A landscape with many peaks, sampled at points; each row gives a point and its height.
From any point a climber steps to the highest of the 3 points nearest to it. It stops when none of these is higher. Distance is the straight distance between rows; heights are no part of it.
Zez h=72.8: [126 135 136 135 144 110 128 132 101 110 131 119 164 111 129 129 131]
Fop h=75.1: [152 137 119 109 110 135 128 108 167 140 128 154  94 185 143 102 119]
bele h=69.3: [128 116 141 131 140 146 157  88 198 134 128 136 122 207 111  94 123]
Vurab h=59.8: [132 133 115 128 135 120 108 147  71 119 131 118 156  65 121 150 128]
rol h=63.7: [ 79 104 141 124 138 146 164 112 235 138 130 114 122 195  99 139 139]
zepof h=69.6: [128 128 131 115 116 142 147 109 203 141 128 141 100 204 132 109 129]
Vab h=72.7: [ 93 124 131 117 122 141 155 129 211 134 134 123 113 184 134 141 135]
Defe h=59.6: [131 139 110 117 126 125 122 134 109 119 134 121 143 106 141 146 122]
Sef h=44.2: [125 127 147 149 148 104 114 154  65 119 122 117 165  68 111 134 146]
kef h=47.1: [161 123 148 151 152 103 138 103 108 113 101 122 162 155 104  95 140]
Monez h=70.9: [189 118 152 157 146 119 140  71 118 130  98 146 122 199 103  59 129]
luvi h=58.9: [121 131  96 122 122 139 111 148  87 124 144 116 142  54 137 167 112]
tuka h=70.2: [110 132 120 106 106 133 140 138 210 148 128 132  84 191 143 138 133]
sisa h=75.7: [152 115  92 119 130 139  87 142  66 129 123 111 147  32 104 166 121]
zaled h=42.3: [161 132 129 133 141 102 120 118  87 117  98 125 153 124 115 111 139]
Begu h=6.6: [179 132  93  96 119 124 103 113  90 126 113 133 128 104 123 128 117]
kego h=65.8: [124 119 132 111 104 140 139 129 226 164 125 154  56 217 124 116 137]
Bilun h=65.4: [110 126 154 145 152 115 147 124 127 109 135 115 173 135 119 121 136]
Zukat h=63.9: [ 99 135 131 127 132 126 143 142 143 117 145 117 148 129 147 144 129]
mapa h=37.1: [210 126 116 118 125 112 106  92  83 131  95 151 110 148 115  76 125]
Mineg h=25.4: [ 65 131 103 134  99 161 123 169 124 128 160 118 109  51 166 197 100]
Tiva h=40.7: [227 118  93  96 120 123  83  96  72 134  89 141  99 110  95  96 123]
Zin h=66.8: [105 141 102 108 110 136 130 146 151 125 141 125 121 124 157 160 120]
runu h=67.0: [108 106 138 125 139 150 159  88 229 143 124 131 113 214  99 111 126]
dibis h=2.9: [186 121  92 105 130 118  86 123  68 127  98 119 136  72 101 136 131]
kot h=50.1: [ 58 131 156 155 132 136 150 158 131 121 166 113 150  90 145 155 127]
viv h=19.1: [ 65 131 119 143 115 152 124 167 107 126 166 120 128  50 159 178 107]
mulid h=63.5: [121 129 154 150 153 102 131 138  90 112 126 117 175 102 112 122 146]
topeg h=29.8: [130 125 166 158 154  90 104 158  57 119  93 117 162  67  90 127 165]
Metub h=59.1: [106 141  91 105 109 145 117 150 132 125 144 125 118  91 161 176 111]
Mebu h=40.5: [ 57 134 141 150 121 142 141 165 121 122 169 117 138  77 156 167 118]
tumut h=36.7: [216 122 131 134 127 113 116  83  85 136  86 155 103 169 112  61 131]
gebip h=45.0: [ 79 130 168 155 148 127 147 150 113 119 156 112 170  98 127 138 134]
kede h=63.6: [136 136 129 128 136 118 139 119 125 115 127 128 153 144 136 119 130]
vabap h=66.9: [ 83 133 115 117 109 134 142 158 196 137 137 117  95 154 156 172 134]
zufi h=68.9: [ 78 126 139 128 130 135 154 136 195 125 142 114 135 159 134 149 134]
daf h=20.2: [194 129 109 117 126 111 109 107  81 126  98 137 124 134 117  98 128]
Takof h=38.4: [ 88 133 140 147 133 132 125 161  79 124 155 119 152  56 137 155 124]
Zus h=69.2: [143 134 120 103 102 142 127 113 189 151 132 161  74 195 146 104 125]
Fubam h=58.7: [ 64 135 130 136 119 141 144 160 155 125 154 116 129 111 159 170 124]
zapat h=54.3: [189 133 116 108 114 132 114  94 120 141 121 167  90 172 136  74 113]
vina h=72.4: [ 61 135 104 122 100 147 133 173 163 131 147 115  95  98 167 198 121]
poda h=40.3: [173 131 128 129 134 111 128 101 104 120 108 135 136 157 123  91 130]
pofe h=47.5: [188 131 133 126 123 129 129  86 127 136 118 158 102 187 129  70 119]
tuv h=39.5: [105 131 143 150 140 119 113 157  68 123 140 116 159  52 121 143 134]
biv h=55.4: [ 39 117 165 149 137 145 162 152 188 123 164 102 140 126 136 162 131]
Sepo h=66.0: [138 114 125 143 137 126  81 161  44 135 108 108 150  14  87 155 140]
disi h=68.6: [112 142 101  95  99 137 126 145 180 140 135 133  87 156 158 156 127]
lili h=41.8: [229 117 121 122 120 118  97  83  70 145  87 161  82 146 108  63 122]
fisi h=68.4: [164 139 112  95 103 138 118 114 158 145 131 166  77 178 148  99 116]
buto h=45.3: [  4 113 188 173 132 161 168 167 165 137 186 100 125  95 137 164 125]
piti h=1.0: [167 127 113 122 138 108  95 133  66 120  98 118 147  80 107 130 137]
gil h=71.4: [118 126 135 122 130 138 152 104 188 130 133 132 130 190 131 115 129]
ruzab h=38.3: [152 125 148 151 153  90 118 131  76 110  91 120 164 115 100 109 156]
Tepa h=48.9: [156 123 147 146 150 116 148  90 136 117 114 128 151 178 110  86 133]
noniv h=55.3: [ 96 140 130 140 133 127 132 148 113 118 153 116 152  92 147 154 123]
nemi h=65.1: [ 78 126 152 142 145 134 159 134 165 117 152 109 157 141 128 138 133]
bivum h=53.0: [158 138 113 112 125 120 127 109 122 123 123 138 132 152 137 109 123]
biza h=46.4: [211 126 109 100 113 129 101  92  93 138 108 161  90 144 122  81 114]

Call two points neighbours if one is among the 3 nearest of the other. Go from one point of each pair to the other, from neighbour to neighbour, staying as high as possible. Name the lowest point that can't be avoided.
vina / Fop: Metub
Vab / Fop: zepof
Monez / vina: pofe

Two climbers start at each pair of points below. Name the first point that both come to, or write never.
runu / kego: Vab
noniv / nemi: Vab
Begu / Sef: Zez
bivum / ruzab: Zez
topeg / gebip: Zez
